Points on a hilly landscape, in no order, each with its height.
A ball rolls from a point to the lowest of its 5 nearest points, and stops where none of them is lower. Distance is the straight distance between rows; heights are no part of it.
sug: [154 182 140  97 145 143 108  52 102 154  72]  height 165
nopa: [140 178 160 161 158 133 116 117 131 154 129]  height 49
kigi: [119  65  89 117  81 101 140 147 116  72 142]  height 257
Sunav: [135 167 144 102 143 142 111  63 106 156  91]  height 163
Zof: [105 108  88 125  80 107 140  87  88  74 137]  height 333
dudi: [100 123 112 100 121 139 141  92 125 124 124]  height 754
tumog: [117  76 109 109 114 133 138 177 137 131 135]  height 123
gaf: [129 105 134 137 133 139 133 198 135 153 143]  height 133
gori: [129  66 121 108 114 127 132 200 144 130 137]  height 106
nif: [142 121 145 165 142 132 126 211 144 145 154]  height 54
zizus: [107  98 108 110 116 138 146 139 132 126 134]  height 575
Dab: [116 106 125 126 130 144 136 171 131 150 140]  height 251
Maso: [111  83  87 114  85 113 146 131 119  80 137]  height 61
Pur: [112 143 125  95 132 135 128  64 115 140 106]  height 311
pagu: [124 163 153 143 148 143 123 121 119 163 128]  height 171
Nofo: [161 203 163 169 181 124 116 107 176 136 127]  height 173
faz: [153 192 161 161 166 129 109 102 139 148 119]  height 87
tira: [125 155 131  90 136 139 121  55 110 147  92]  height 199
Kabom: [127  54  93 123  64  85 128 156  96  61 148]  height 395
Nafo: [136  57 142 116 125 121 119 224 150 141 142]  height 107
Tupi: [145 177 154 183 164 130 127 152 167 134 150]  height 158
Loned: [133 166 153 172 155 136 127 148 136 153 147]  height 181
Moma: [171 210 160 163 196 131 119 100 206 139 120]  height 373
gugus: [118  68  93 109  91 112 140 157 131  86 137]  height 110
Noda: [100 102  99 108 112 132 146 116 127 111 132]  height 716
Pob: [157 188 156 122 152 138 102  72 105 158  86]  height 128
pubu: [117  70  88 128  56  94 130 135  71  64 146]  height 329
kotop: [146 183 162 177 167 129 121 128 157 139 140]  height 105
velu: [101 109  96 108 104 127 144  99 123 106 132]  height 698
Zavil: [123 126 141 149 138 140 132 176 131 154 141]  height 239
zema: [150 192 160 177 182 128 122 124 188 138 138]  height 172
nafu: [152 192 162 168 169 128 117 112 147 143 130]  height 89
gupok: [106 132 124 101 129 139 137  86 123 138 116]  height 607
velo: [107  91  83 132  64 103 136 108  74  68 144]  height 332
Zupef: [125  51  96 114  78  94 130 162 119  69 145]  height 74
Dit: [134  41 135 100 113 109 119 217 156 125 143]  height 115
Sufa: [104 124 101 103 109 125 142  62 115 101 122]  height 521
Tuzu: [146 186 161 141 158 134 112  91 118 159 111]  height 95
kufar: [118  65 104 101 106 122 139 177 141 110 135]  height 118
Podu: [115 147 136 117 137 143 127 100 116 158 116]  height 102
vifo: [134 128 141 160 138 137 128 193 134 152 149]  height 94
dileb: [130 144 145 163 141 139 129 170 135 152 147]  height 242
tutir: [115 144 142 140 141 145 133 141 121 160 136]  height 368
sela: [113 141 116  92 125 131 131  46 114 119 101]  height 63
povu: [119 144 112  90 118 126 127  31 109 108  93]  height 265
tib: [143  97 144 146 135 132 123 225 140 150 149]  height 93
zoveb: [133  77 136 123 121 128 125 219 140 145 140]  height 103
desef: [110  90  87 122  81 114 143 111 104  73 140]  height 299
vipar: [141 166 121  81 133 138 116  32 104 136  71]  height 209
Piz: [112 123 128 120 129 148 140 141 127 154 131]  height 596
modu: [172 209 163 156 170 131 106  82 134 141 103]  height 151

Where does a ball stop that starts at each point below?
tumog => nif
Sunav => nopa
dudi => sela
Dit => nif
Nafo => nif
gori => nif
pubu => Maso
Nofo => nopa
modu => nopa
zema => nopa

Call two points neighbours if one is among the 5 nearest of the other. Go from one point of each pair to the other, from neighbour to neighbour, staying as low as possible. Name the highest point that can't be avoided.
sela, Maso => dileb
nopa, Podu => pagu
nopa, sela => tira
Maso, nif => kufar
